Points on a hilly landscape, in no order, each with its height.
From any point a ball rolls to the lowest of the 2 points nearest to it. It stops when none of these is lower. Distance is the straight distance between rows; heights are no part of it.
K_411 height 4.92: -10 15 -51 -21 -21 -10 -6 -8 31 26 -14 -28 -23 25 -32 -27 -20 42 -40 -22
 41 1 -2
K_113 height 2.71: 34 34 -12 -2 1 -21 -19 -4 -4 -10 -36 10 0 15 -8 2 -56 -23 17 40 -6 11 -3
K_434 height 3.03: 38 16 14 -17 24 -5 -28 3 40 20 22 -20 14 -5 -13 35 -70 -6 -11 -13 -42 6
 20
K_954 height 6.22: 59 -17 35 18 -57 -20 14 -27 4 2 11 -16 -40 13 -27 -28 -2 -9 -26 -37 -13
 -4 -2
K_46 height 5.76: -6 7 -9 -17 -36 -2 20 60 4 -5 15 4 -7 -20 -3 -4 57 -24 28 7 -36 41 25
K_332 height 1.49: 16 26 35 16 1 -28 1 -28 15 5 -5 -18 -20 4 -4 -61 -18 -24 2 -33 -6 -29
 -38
K_600 height 3.85: 9 -36 -9 -23 14 5 -17 2 15 21 -3 4 12 -22 25 32 36 -54 32 -15 -8 6 20
K_648 height 3.52: -13 33 -16 -2 9 -30 -16 -19 -35 -7 -10 5 -7 27 -5 -74 5 10 -6 -40 7 -20
 -56
K_548 height 3.12: -3 12 62 14 -8 27 -18 -25 -1 -2 5 -15 2 10 6 -37 -11 1 3 -34 -53 -32 -2
K_475 height 3.51: -5 -3 51 14 -34 14 5 -17 22 6 24 -44 16 12 3 -39 19 5 -17 -41 -8 -19 25
K_153 height 6.13: -33 4 13 -40 26 20 28 28 2 -3 2 17 -6 -11 -2 78 24 -32 56 10 -11 -1 -1
K_761 height 1.48: -20 -22 4 -60 -29 39 -10 -3 31 26 -12 -40 4 -6 2 28 26 -8 9 -42 7 28 32
K_109 height 3.13: 15 8 -12 41 5 -17 37 20 21 -8 3 20 4 3 -20 25 -7 29 -9 40 7 -24 14
K_429 height 1.59: -10 14 37 7 -15 24 8 -40 26 11 19 -13 -2 -3 -16 -23 32 -32 21 -40 7 -55
 -20
K_798 height 7.19: -17 -23 42 -11 -50 24 -5 -7 -8 6 8 0 11 -7 0 -2 46 -30 26 -23 -6 7 37
K_356 height 6.48: -6 -3 43 5 48 21 -7 -25 -10 -10 47 15 -39 -29 2 64 -29 20 0 16 -44 -36
 -2
K_364 height 8.18: -43 14 -24 -10 55 5 39 15 -16 -31 57 -20 -27 4 9 14 27 -45 12 31 -2 8 1
K_514 height 3.22: 16 -28 20 -3 -6 -15 -29 -17 0 7 -28 -12 21 16 5 20 -1 -24 8 -1 11 0 23
K_515 height 3.16: 5 13 21 11 -25 -38 1 -36 -27 2 -37 16 -35 -3 -43 -10 -14 -1 10 15 29 6
 -46
K_431 height 3.36: -14 33 36 -3 -29 25 -35 -21 16 34 6 -11 6 0 16 -50 -27 4 -15 -35 -50 -17
 4
K_136 height 0.30: -39 18 -2 -28 1 28 -12 -1 11 33 6 -19 -10 4 48 -55 6 43 -21 -44 -38 -22
 25
K_370 height 1.72: -4 -4 13 -6 -15 -24 20 -7 -29 27 -11 -11 5 20 -23 -14 46 -13 -10 -36 30
 -25 -25
K_875 height 2.38: 62 -16 -19 3 -13 -22 -6 9 19 -5 -17 -15 -19 -13 -9 -9 -35 -4 -3 -7 -11
 15 7
K_733 height 5.29: 15 -17 -50 -19 -16 11 -19 25 6 6 -19 -8 -8 39 -10 -10 -39 30 -37 -17 9
 20 -3
K_987 height 1.81: 52 24 -28 -16 36 -51 12 -3 16 -15 2 -27 -14 -5 -44 10 -49 -8 -2 -12 -3
 16 -13
K_270 height 6.51: -38 -4 9 -30 -34 30 -40 7 4 15 1 7 33 -5 37 -30 -19 37 -40 -26 -10 48 28
K_728 height 4.84: 31 -35 17 19 -29 -10 24 -43 22 -1 -10 30 -36 -9 13 42 24 2 16 19 22 -40
 -9
K_195 height 4.28: -11 -10 -31 8 39 -9 4 9 -33 -6 -15 27 16 32 35 26 10 -13 -1 35 -13 8 12
K_804 height 2.44: 5 7 17 -16 -23 17 -11 -22 -2 45 -7 13 23 -47 18 13 56 -12 17 -16 -33 -11
 19
K_627 height 3.84: 26 -1 -20 33 13 11 -7 -6 -4 -11 -30 4 -11 -19 -6 3 -20 -25 1 52 -4 21
 -30
K_76 height 2.42: 39 -13 20 -9 46 -21 -2 -8 30 -5 15 -23 8 15 -32 54 -15 -17 -1 -17 24 -20
 -27
K_290 height 2.20: -7 10 4 23 25 3 19 21 15 -6 20 14 33 -4 -3 40 -1 21 3 36 -6 -11 30
K_653 height 1.54: -22 -3 27 -14 -20 33 7 -27 -5 27 0 -46 -1 28 3 -27 41 -43 -18 -51 -13 -7
 -4
K_957 height 5.21: 35 26 7 11 -20 -52 27 4 -18 -27 -5 12 -26 -22 -20 -53 -17 39 0 13 25 19
 -41
K_941 height 5.34: -1 24 -6 16 39 22 -30 10 -5 -49 77 7 3 26 17 -7 -40 -1 -8 25 0 5 -6
K_564 height 0.97: -3 1 -28 -13 22 -21 -20 -2 6 -11 -13 -23 30 23 -33 4 -25 -3 -12 -9 43 22
 -16
K_904 height 5.92: -33 -26 -11 18 15 -13 46 3 6 -2 -38 18 -23 3 52 47 -10 3 2 23 5 -11 -10
K_943 height 4.82: 19 10 12 18 -16 -11 9 21 -23 -25 -10 -4 -8 -5 0 -63 2 30 -13 -6 25 0 -51
K_789 height 5.81: 17 -1 -7 9 -36 12 -24 7 -6 13 -17 -14 -18 2 9 -60 -16 5 -11 -17 -18 -8
 -16
K_351 height 5.36: -39 9 -9 11 49 23 -17 2 -17 -32 31 53 2 -15 11 32 -35 29 7 34 -32 -4 9
K_562 height 2.76: 38 -1 24 2 43 -10 -11 4 28 -1 25 -24 6 8 -13 34 -49 -21 -5 1 -10 -9 1
K_376 height 2.79: -41 19 -37 11 4 -33 8 -22 -8 -39 -24 25 0 22 17 -8 15 18 19 37 46 -8 3
K_169 height 3.82: -13 -25 -10 1 22 1 -9 -1 -16 17 -14 27 16 -2 23 33 23 -35 17 21 -23 8 32
K_939 height 2.33: 2 40 -36 21 2 -20 27 -23 3 -57 -30 20 -37 17 24 19 -50 27 3 51 1 19 -15
K_441 height 1.23: -30 -7 10 -45 -31 33 11 -6 20 39 -7 -51 -14 12 6 -11 38 -2 -3 -49 7 -7
 16
K_91 height 6.47: -23 -11 -10 6 -21 12 10 32 -26 -31 11 36 26 17 48 -21 37 -6 7 18 13 39
 26
K_746 height 3.29: 37 12 -17 23 -7 -14 20 15 -13 -8 -31 33 -36 -14 2 -5 -38 -12 3 48 2 19
 -40
K_292 height 5.68: 46 -32 24 7 -8 10 -4 -28 23 -12 -12 -10 -8 -27 -30 33 11 -10 8 8 41 -2
 -39
K_12 height 5.69: 34 -22 23 35 -22 2 13 -25 8 -1 -17 25 -30 -16 7 43 1 11 7 36 -22 -18 18
K_877 height 6.02: 7 8 7 25 9 -61 41 -25 -7 11 -9 22 -22 -10 -43 26 -17 30 -14 27 24 39 -38
K_58 height 7.35: -30 -17 -4 -16 41 8 -14 -5 -13 -9 51 14 6 -12 -7 44 18 -31 12 -7 -43 2
 58
K_975 height 5.57: 36 23 13 14 -10 -57 31 -12 -30 0 -9 -6 -17 -18 -51 -11 2 43 -12 6 18 28
 -44
K_328 height 2.66: 59 17 21 12 -29 -3 12 13 -15 20 -33 12 -19 -18 -8 11 -26 -14 7 30 -18 1
 -22
K_799 height 3.95: -12 -11 10 1 13 3 17 -12 9 -7 -22 7 0 -1 -13 62 10 -7 27 24 26 -26 2
K_778 height 3.45: -7 -21 11 -22 0 3 -31 9 -25 21 -24 -4 43 16 24 14 6 -23 0 -3 -13 29 27
K_775 height 1.24: 17 10 -4 -31 -21 -10 1 -22 29 39 -32 -59 -35 24 -8 -14 -3 42 -28 -34 14
 -29 9
K_2 height 2.10: 18 18 34 -5 -39 12 -20 -10 7 46 -6 0 15 -2 -8 -1 -1 -2 8 -23 -10 -46 -5
K_542 height 7.78: -48 -16 -19 10 61 -14 41 -17 -8 -28 42 -16 -46 2 11 25 16 -27 -2 18 14
 -10 -6
K_131 height 3.98: 26 -6 -13 25 2 2 30 0 1 -12 -18 32 -56 -17 -12 37 -47 -7 8 44 -19 0 -15
K_408 height 6.99: -17 1 -48 11 52 -51 1 -37 -19 -21 2 17 -2 -2 -47 16 8 20 3 21 27 19 -20
K_293 height 7.50: 39 3 -13 32 -3 18 1 35 -2 -8 1 0 25 2 10 -7 -14 9 -33 35 -11 39 -8
K_485 height 6.09: -19 -3 50 0 48 20 -34 -9 -24 -21 57 15 -14 -41 -7 26 -36 13 -16 7 -40 0
 1
K_133 height 2.77: 27 15 19 17 -30 -23 -1 -34 -33 10 -26 9 -40 13 -42 -18 1 -19 0 -7 -1 -30
 -36
K_659 height 6.11: -9 -8 -24 -18 -9 -8 38 46 -8 -23 -7 -8 -10 -14 -19 2 65 -29 30 13 7 35 6
K_171 height 6.68: 15 -39 -17 -8 9 22 -41 -4 6 12 13 24 7 -15 -27 43 -15 6 5 -27 -35 -16 31
K_498 height 0.82: -22 25 4 -16 24 15 14 -26 35 32 -11 -48 -24 32 -5 -35 4 9 -18 -63 -14
 -47 -23
K_922 height 1.95: -13 12 -45 15 19 -32 -16 -11 17 -38 9 25 28 23 -4 -11 -5 5 13 23 49 3 15
K_722 height 2.30: 12 14 15 2 -18 7 -18 17 14 30 -16 5 33 1 -19 23 -24 -2 11 12 10 -21 -2
K_277 height 3.23: 7 -17 1 -17 -33 27 -35 -23 38 47 -17 -27 -4 -27 20 -14 7 -1 -4 -31 -10
 -7 18
K_477 height 5.75: 21 4 -27 7 38 1 -29 9 -14 -52 51 -2 -7 51 -3 -5 -47 -10 -24 2 -2 16 -10
K_144 height 5.08: -19 -1 10 -2 48 14 -28 9 12 -8 31 1 47 -4 39 3 -25 -32 2 21 -9 39 15
K_199 height 1.42: 39 33 -14 23 14 -12 27 9 -9 -54 -14 16 -17 8 36 11 -31 32 -1 57 -18 25
 -1
K_162 height 3.07: -2 -2 49 -17 -48 37 11 -17 17 23 37 -20 16 9 3 -1 42 -1 2 -58 -9 -31 18
K_158 height 4.66: 6 -21 -3 25 -4 -21 34 -18 16 -8 -26 35 -58 4 -10 56 -40 3 3 23 13 -18
 -24
K_43 height 0.55: -31 13 0 -27 8 36 -9 5 19 34 -6 -19 -20 17 25 -49 -7 23 -4 -59 -27 -52
 -12
K_997 height 6.25: 42 5 -32 -15 -40 -19 4 -3 -9 6 -21 -9 -53 -11 -41 -48 -31 -2 -9 -34 -1
 11 -21
K_474 height 4.41: -33 -4 36 -16 -18 17 15 18 -5 -1 10 -19 3 7 -4 -45 25 -23 19 -53 21 -21
 -30
K_821 height 7.36: 10 -5 15 38 -11 2 12 23 -15 -9 -10 31 14 6 41 -3 -8 21 -19 49 -6 25 1
K_281 height 1.96: 44 -4 28 -15 -31 19 -17 30 -13 2 -20 -4 -4 -17 -11 0 -48 34 -5 -12 -33
 23 -2
K_151 height 3.57: -16 -19 17 3 47 -3 5 -5 -6 -37 -10 4 -17 2 18 52 -27 28 25 28 -12 -31 9
K_952 height 5.78: -24 6 -28 -27 -35 18 -10 33 -4 0 7 -2 40 50 30 -29 14 10 -21 -22 28 34
 23
K_420 height 6.69: -16 -13 -46 -1 30 -31 1 -14 -8 -28 0 -8 16 -20 -34 -15 37 13 9 -1 47 32
 -8
K_159 height 5.12: -16 -22 -51 -35 -11 9 -9 29 21 26 -17 -13 -16 25 -4 -20 -17 41 -26 -28
 36 -8 3
K_661 height 4.17: -45 0 20 2 13 -9 23 -3 -22 -26 15 2 -2 16 -17 -65 23 -11 12 -51 21 -18
 -41
K_561 height 2.75: 18 -15 29 17 -1 -29 -17 0 2 0 -19 25 8 -2 33 4 -25 8 14 25 -20 -6 31
K_480 height 2.23: 2 7 31 12 -2 -14 15 -41 -41 14 -18 1 -22 37 -18 -7 42 -19 0 -24 0 -52
 -31
K_570 height 7.00: -4 -24 13 -10 41 20 -30 -27 0 7 48 28 3 -16 -14 59 3 -20 17 -14 -35 -30
 26
K_260 height 3.88: -22 -2 21 3 -28 -5 -3 -1 1 -11 6 -33 17 30 9 -61 12 -1 -17 -28 20 -3 9
K_387 height 4.07: 2 -35 22 11 -21 -29 1 -38 0 7 -30 32 -30 8 3 20 13 -20 18 5 35 -28 -10
K_417 height 1.93: -5 3 14 -5 -27 27 -20 -32 -19 42 -10 -17 7 0 11 -15 51 -35 7 -29 -28 -26
 16
K_457 height 6.61: 19 9 -10 38 18 -35 47 3 14 -24 9 18 -26 -7 -38 21 -39 8 -15 40 21 22 -27
K_196 height 2.26: 66 3 51 -3 -36 5 -5 5 -3 16 -21 -7 -5 -17 -1 12 -13 15 8 -6 -20 -9 -14
K_324 height 0.96: 4 3 -31 18 13 48 -21 7 -28 -28 3 -2 29 11 -28 20 -4 1 -14 33 -18 30 4
K_118 height 7.63: -26 -4 -14 -23 39 3 1 10 -7 -35 15 -14 11 -3 0 30 29 -30 40 14 -26 20 49
K_696 height 5.53: -1 12 -28 -8 -28 -18 -19 11 -12 5 -13 -3 32 66 9 -27 -15 14 -33 -22 31
 10 6
K_200 height 4.52: -11 0 -7 -5 -11 9 -33 10 18 28 -13 -2 46 -28 47 -33 5 -12 10 6 -3 15 20
K_149 height 5.22: 1 -27 -15 20 55 1 17 21 -20 1 30 12 -10 25 -14 35 -13 -22 -18 15 -6 -15
 -11
K_786 height 2.34: -3 -2 37 13 -46 23 15 -29 12 17 34 15 2 8 -19 1 46 -17 14 -28 2 -58 8
K_86 height 6.46: 36 -18 -22 1 -33 -28 -8 -31 20 27 -12 -15 -43 -29 -51 -20 -8 -1 -18 -36
 18 23 -35
K_863 height 5.31: -14 -20 -12 30 0 -34 46 -7 6 -5 -40 27 -47 5 23 32 -47 7 -19 29 14 9 -40
K_73 height 6.10: 35 8 -39 -40 -39 15 -4 11 -5 16 -43 -20 -60 6 -8 -32 -48 22 -20 -18 -12
 19 -9
K_77 height 3.59: -6 -44 17 1 -7 -23 -5 -17 -10 6 -22 11 4 14 -9 14 23 -38 8 -5 48 3 -4
K_443 height 6.30: -24 -5 0 -21 -19 22 -22 29 -2 -14 14 17 55 -12 17 -11 3 21 -13 -11 -7 48
 36
K_207 height 4.29: 20 1 -33 32 -14 -6 -10 -16 -13 13 -29 -4 -4 -6 -16 -21 12 -24 -15 29 7
 12 -16
K_801 height 2.09: 25 18 28 23 -28 -48 12 -3 -6 -13 -17 14 -9 20 12 -22 -24 16 8 25 2 -22
 19
K_963 height 5.39: -30 13 10 -6 45 10 5 16 1 -9 2 2 43 -13 38 25 8 -24 15 42 -16 34 21
K_955 height 6.41: -49 -13 3 16 -13 6 59 25 -9 -11 -24 16 -5 0 51 36 11 25 1 26 5 -3 11
K_232 height 5.38: -15 -12 -33 -33 8 0 -3 60 -16 -7 9 33 7 -21 19 4 38 -20 25 -3 -44 47 26
K_404 height 7.43: -28 -18 46 -11 -44 31 -22 4 5 34 11 0 24 -14 21 -27 8 -14 -1 -36 -11 8
 19
K_683 height 6.90: -8 -29 35 -25 -35 23 9 2 14 -3 5 5 3 -17 0 33 48 -44 44 -2 16 14 15
K_716 height 5.50: -11 1 -41 -9 -22 16 -8 35 -7 16 8 7 20 -21 25 -46 36 12 10 -17 -13 -8 21
K_126 height 6.50: -50 3 12 -25 58 31 28 29 -18 2 32 1 -17 -7 18 53 3 -42 28 21 -9 -7 -21
K_497 height 3.58: -11 39 30 15 -32 21 -29 -14 0 20 3 0 34 -28 8 -39 0 17 -7 2 -31 -9 14
K_342 height 3.54: 3 1 24 8 0 -15 -1 -12 -8 -15 -44 -2 -4 3 -24 21 -21 -2 16 34 36 -6 -22
K_887 height 4.22: 10 -14 -7 14 -8 -10 -2 38 3 27 15 32 40 12 4 9 -8 23 -19 -5 -16 -5 38
K_725 height 4.62: -24 -13 41 -10 -1 48 16 10 1 2 20 -10 2 12 3 -32 20 -15 8 -71 -22 -35
 -22
K_354 height 4.69: 41 9 -31 25 -38 -15 -2 -18 -19 13 -20 -21 -21 12 -31 -35 -2 -12 -44 3
 -12 25 -9
K_856 height 1.86: 51 27 25 1 -24 -31 4 0 5 13 -22 -17 -28 -14 10 -51 -23 -11 15 -13 -10
 -25 -23
K_558 height 1.74: -25 -13 14 -44 -9 20 -28 2 18 18 0 -2 40 -19 -5 30 -4 1 2 -34 -12 27 42
K_157 height 4.99: -15 -1 11 26 -23 -2 15 -26 -8 -8 -13 0 -26 -30 -39 -20 32 2 18 9 38 -30
 -29
K_393 height 5.65: 1 -2 -16 9 59 -5 -5 16 -32 -20 53 -4 -3 51 -7 8 -17 -15 -33 10 10 -3 -23
K_848 height 2.08: 53 17 0 -7 31 -42 6 0 19 -5 -22 -28 2 -1 -40 32 -24 10 6 1 15 -10 -18
K_628 height 5.71: -32 7 22 -24 -19 10 52 25 1 11 -20 14 -13 -17 22 62 46 -17 44 21 -4 4 4
K_953 height 6.67: 41 -15 5 -6 -14 -62 -19 -54 3 24 -7 -2 -27 -27 -56 2 -8 8 10 -25 17 36
 -29
K_633 height 3.25: -38 14 1 1 4 7 35 24 24 -2 32 26 30 -26 -3 39 22 -5 27 27 -14 13 55
K_375 height 1.77: 33 51 -58 -1 -17 -26 -32 -18 26 -14 -16 -7 13 19 4 -38 -27 17 -12 0 30
 28 -10
K_18 height 6.42: -16 -33 -20 -5 17 -19 34 6 -21 -39 -6 -5 -7 -18 -31 10 54 -11 13 7 36 29
 0
K_701 height 7.80: -18 -11 -26 -14 31 -5 -9 6 -1 -24 -5 -24 31 14 -16 12 12 -25 10 0 17 11
 25
K_455 height 5.74: -2 16 -29 -14 -24 -42 -16 -13 -20 22 -20 -16 -4 55 -10 -46 -8 19 -47 -39
 21 6 -16
K_516 height 0.95: -21 15 5 -2 54 28 -31 -7 -24 -31 52 -39 10 -2 10 2 -5 -21 3 27 -15 1 7
K_198 height 3.97: -12 -10 22 -11 35 23 -3 -10 -1 -13 -9 21 8 -28 1 71 8 16 41 15 -18 -29
 18
K_214 height 2.11: 59 7 -36 -28 -6 -40 13 3 22 0 -21 -35 -31 0 -23 -7 -45 6 -20 -28 0 29 10
K_13 height 6.49: 25 -50 30 -3 -11 17 18 -17 27 -6 16 6 8 -19 7 50 47 -28 17 6 21 9 6
K_156 height 1.30: -15 0 -13 -8 -11 -33 -2 -7 -15 17 -14 -13 25 18 -43 -11 14 3 -22 -26 47
 12 -20
K_736 height 3.05: -32 -2 6 3 57 -4 6 5 5 -16 12 -3 14 14 -16 28 -26 -38 11 20 42 0 -27
K_852 height 7.12: 9 -15 4 22 8 29 0 24 0 25 3 6 33 -6 -4 25 -5 -31 -26 27 -10 27 -4
K_476 height 4.86: 4 9 -61 12 -37 29 -7 11 19 -8 9 -16 9 7 -6 -47 9 41 -35 -12 23 14 3
K_836 height 6.91: 0 -27 9 22 -8 -14 1 18 -16 -12 -12 13 19 12 52 -23 18 -3 -4 25 11 21 19
K_759 height 5.45: -5 -35 -28 -14 -11 46 -20 30 -1 18 -9 -14 10 11 -6 8 -19 18 -29 -21 0 30
 7
K_208 height 0.37: -20 1 -22 9 52 43 -5 3 -17 -41 13 -10 11 -7 0 19 6 -16 9 44 -5 19 -3
K_854 height 1.57: 9 -11 -4 -32 -37 18 3 0 32 51 19 -5 13 -20 7 19 54 14 -2 -52 -20 -18 42
K_116 height 5.90: -22 -18 -34 17 20 18 -9 20 -12 -21 12 61 5 -9 2 15 -10 23 20 32 -9 -20
 20
K_212 height 5.37: 16 -15 23 13 -21 23 -6 -3 2 2 -18 -8 0 -27 -16 -1 24 -2 18 10 19 -17 -13
K_685 height 5.98: 21 31 -10 -26 -31 12 -3 -2 5 11 -26 -35 -57 7 6 -74 -44 13 -9 -29 -18 1
 -28
K_252 height 5.23: -28 24 37 -16 -41 11 56 7 -7 1 -7 -7 -19 -8 -3 25 73 -21 42 12 1 -10 -1
K_440 height 6.35: 12 -31 -21 21 1 10 -17 18 -16 7 2 50 -3 -22 -15 27 -2 23 9 9 -30 -26 25
K_553 height 4.39: 4 30 -10 13 47 -13 -15 -9 -6 -28 51 -1 -39 7 13 -1 -56 -3 17 43 -19 -40
 0
K_445 height 4.47: 30 15 -30 21 -36 -8 -2 14 25 -2 6 -20 14 9 -17 -32 -17 26 -29 1 7 11 16
K_397 height 6.92: -23 -14 18 20 -19 7 40 21 -41 1 -8 26 -4 5 33 -1 47 17 2 18 -9 -15 19
K_933 height 4.80: 1 -11 2 -1 8 11 -43 24 14 -1 -6 11 45 -4 32 -10 -38 -16 1 17 5 31 0
K_257 height 2.98: 26 22 -13 -13 -18 -39 -37 -5 -10 -2 -44 3 0 25 6 -35 -41 -11 10 4 12 2
 -14
K_145 height 4.72: 4 -43 -27 5 24 -5 6 40 -4 14 15 25 15 15 -5 24 8 -16 -1 -12 3 -9 21
K_611 height 6.80: -9 -30 16 -7 41 36 12 27 -11 7 10 -1 11 -9 7 49 7 -44 5 14 -6 17 -13
K_644 height 7.37: -42 -10 -50 10 70 -34 14 -25 -15 -38 21 11 -24 7 -9 14 10 -7 5 23 23 0
 -9
K_22 height 3.02: 1 21 17 26 -17 -2 6 11 2 9 -2 10 40 -22 10 -4 11 33 2 30 -13 -11 24
K_849 height 4.15: -35 9 18 7 -1 1 18 -10 31 2 18 -38 6 15 -4 -75 2 -4 -28 -52 20 -2 -27
K_472 height 3.37: 33 -29 -7 -24 -18 7 -3 -8 26 34 -3 5 4 -22 22 12 60 -28 29 -25 11 -26 1
K_272 height 0.66: -51 13 -6 -49 -24 31 10 14 13 39 13 -18 -7 -16 29 -33 36 45 -23 -39 -33
 18 50
K_432 height 1.10: 5 12 23 -3 0 11 -2 -45 35 10 -1 -36 -22 6 -18 -39 3 -7 -2 -62 -11 -45
 -33
K_287 height 3.04: 1 11 -19 27 8 -36 23 -1 -15 -9 -30 4 3 5 14 -6 26 21 2 38 23 -22 1
K_273 height 2.84: 54 -11 -9 18 -14 -48 14 -9 -5 -5 -17 8 -35 -11 -36 -9 -20 -9 -8 8 12 25
 -14
K_758 height 5.20: -7 16 -51 5 -26 26 1 22 -4 -17 15 -10 16 0 20 -65 45 24 -8 -16 18 1 0
K_61 height 3.50: 9 -19 -10 -3 -19 1 -13 -20 31 31 -23 -43 3 -26 -6 -23 18 -21 -10 -21 33
 3 -11
K_33 height 4.21: -1 -22 3 -11 14 4 -18 10 28 20 6 2 37 -48 29 6 18 -25 17 -3 -19 23 36
K_464 height 2.31: 34 21 -17 23 23 -58 28 -4 -10 -31 -30 4 -13 8 12 2 -8 27 -10 44 10 15
 -12
K_622 height 1.50: 49 -2 8 -29 -27 -22 -12 -28 38 21 -29 -42 -16 13 -16 11 -10 15 -11 -38
 21 -16 -6
K_362 height 4.13: -37 2 6 8 -17 8 34 21 11 -14 2 11 20 -6 -13 21 20 -10 19 30 32 7 24
K_563 height 5.05: -22 -13 -41 -18 44 17 3 47 -33 -21 25 42 10 -1 28 15 23 -13 25 11 -28 19
 14
K_125 height 3.30: 23 18 27 0 16 -5 -22 20 17 23 15 16 46 -5 -8 37 -54 10 -19 2 -34 14 15
K_853 height 2.67: -3 9 1 7 32 13 -11 19 13 4 0 9 21 7 -29 36 -42 -14 15 24 18 -19 -23
K_751 height 2.70: 8 26 40 32 -20 -11 4 -13 -12 -15 1 4 -13 21 5 -48 -14 9 8 -3 -26 -44 3
K_649 height 1.32: 2 27 -52 -4 12 -36 -36 -17 20 -26 -2 1 33 25 -17 -20 -17 12 -2 -8 51 25
 -8
K_638 height 1.39: -1 6 -1 5 15 33 -35 11 -28 -16 3 26 37 -14 -18 24 -20 24 -21 17 -38 34
 10
K_395 height 5.80: -24 -6 16 -15 48 35 -47 19 -24 -26 54 20 22 -15 5 7 -39 7 -23 -8 -32 30
 -4
K_229 height 3.24: 7 29 -14 -2 -4 -51 -27 -20 -35 -17 -36 15 -5 25 8 -49 -4 11 10 7 28 -4
 -35
K_101 height 1.62: -54 49 17 -12 47 24 -18 -8 -33 -16 71 -10 5 -14 41 9 2 -2 -2 38 -20 2 9
K_506 height 4.70: -26 -15 -32 -8 68 -1 -1 10 -33 -26 23 19 -2 15 37 21 6 -11 16 17 -26 -12
 22
K_314 height 3.93: 40 2 -4 34 -13 -30 21 9 22 11 0 -4 14 6 -34 12 -11 3 -21 14 15 -2 15
K_674 height 5.91: 47 -27 22 15 -49 -4 8 4 8 31 -1 -19 -16 15 -4 -13 1 2 -42 -31 -5 1 -3
K_811 height 4.67: -23 7 -15 -9 -31 -13 0 -35 29 31 -1 -49 -11 9 -40 -37 12 21 -31 -39 41
 -4 -3
K_597 height 4.42: -38 10 14 -7 -15 -13 8 -22 20 11 6 -44 12 -16 -29 -51 24 5 -8 -41 46 5
 -28
K_682 height 6.05: -33 3 7 -22 -41 15 -3 41 -16 -11 21 18 42 14 36 -40 27 1 2 -15 -3 37 29
K_503 height 3.67: 2 17 -11 6 30 0 -23 28 0 16 35 36 48 18 8 22 -39 5 -25 8 -32 8 16
K_221 height 5.61: 11 -17 1 5 -25 25 -28 14 -24 6 -20 1 8 -16 0 -18 4 13 5 -1 -17 -9 5
K_851 height 4.85: -16 34 -2 13 44 28 -28 -8 -16 -41 50 21 -20 4 14 6 -52 8 9 48 -26 -10 -8
K_741 height 3.87: -36 17 6 12 10 -35 15 -15 -39 -6 5 14 -5 4 -14 -60 35 17 3 -18 31 -8 -48
K_869 height 3.18: 15 -9 1 11 23 -19 -10 10 -8 -36 -21 11 6 15 15 13 -23 20 16 34 -2 -5 14
K_518 height 5.60: -11 -21 -21 -19 30 49 -43 21 3 0 18 -8 17 -2 -1 14 -43 3 -23 -14 -25 30
 1
K_860 height 5.82: 5 -14 -3 10 -14 -9 7 11 -6 13 0 -7 4 -20 23 -39 53 0 16 -15 -6 -30 26
K_56 height 2.36: -63 43 3 -22 60 14 6 -9 -15 -19 33 12 10 -26 20 41 9 -6 20 33 -40 3 24
K_634 height 6.37: -19 -4 17 19 -23 7 32 -2 -23 19 5 23 -17 -16 27 -5 68 -2 21 1 -31 -40 28
K_974 height 4.40: -6 -6 22 28 -5 1 30 17 -32 -12 0 -10 -3 -3 20 -53 40 9 -2 -1 11 -22 -30
K_181 height 5.63: 3 -35 -3 -1 -37 21 -3 15 -3 22 -8 -27 2 22 -1 -21 8 1 -42 -29 11 23 7
K_317 height 3.86: -24 26 -36 13 53 -16 -1 -22 9 -39 2 13 -22 16 11 18 -43 3 18 45 3 -31
 -10
K_461 height 1.04: -28 0 -9 -54 -15 18 1 14 29 53 1 -3 5 -44 17 12 36 35 -21 -50 -24 21 46
K_576 height 1.78: 37 -7 19 -23 -34 1 -21 -13 35 32 -12 -20 13 -1 -1 16 7 3 10 -33 25 -36
 -12
K_961 height 4.43: -51 7 5 20 -9 -31 40 -16 -14 -11 -11 20 -22 -19 -6 -26 31 22 19 16 51
 -17 -32
K_304 height 1.73: 27 2 7 -14 -6 24 -31 22 -13 -10 -1 9 15 -12 -24 21 -53 40 -35 -11 -49 45
 14
K_867 height 7.20: 7 3 14 33 49 -11 33 6 22 -18 26 -7 -17 -3 -5 32 -35 -3 -7 44 8 -14 -18
K_857 height 3.17: -38 29 -32 21 7 -9 11 -19 11 -36 -29 25 -3 18 33 26 -34 25 15 53 14 -12
 2
K_106 height 7.61: -24 9 25 24 61 18 28 12 8 -5 39 -14 -2 -10 26 37 -22 -8 -9 46 -11 -7 -16
K_765 height 4.75: -41 10 23 2 -32 11 41 14 -17 -4 0 2 -5 -10 0 -19 47 -21 28 16 20 -6 -3
K_549 height 2.90: 36 -25 10 -25 -27 29 -30 -33 18 42 -6 2 12 -39 28 19 36 -1 10 -31 -18
 -13 3
K_239 height 2.27: 55 61 -40 5 -14 -8 -11 -1 11 -23 -14 10 9 10 1 -20 -42 -10 -1 29 5 35
 -13
K_757 height 0.94: -15 17 13 -30 -17 43 -3 -22 27 52 -21 -55 -25 13 11 -11 15 42 -25 -27
 -11 -23 17
K_334 height 6.03: 45 -58 25 -1 6 34 -11 -11 26 -9 18 4 4 -21 -6 54 7 -18 9 -5 9 1 -19

Where does a ball stop that starts at each point below?
K_393 | K_987
K_293 | K_290
K_118 | K_199
K_542 | K_169
K_397 | K_290
K_759 | K_136
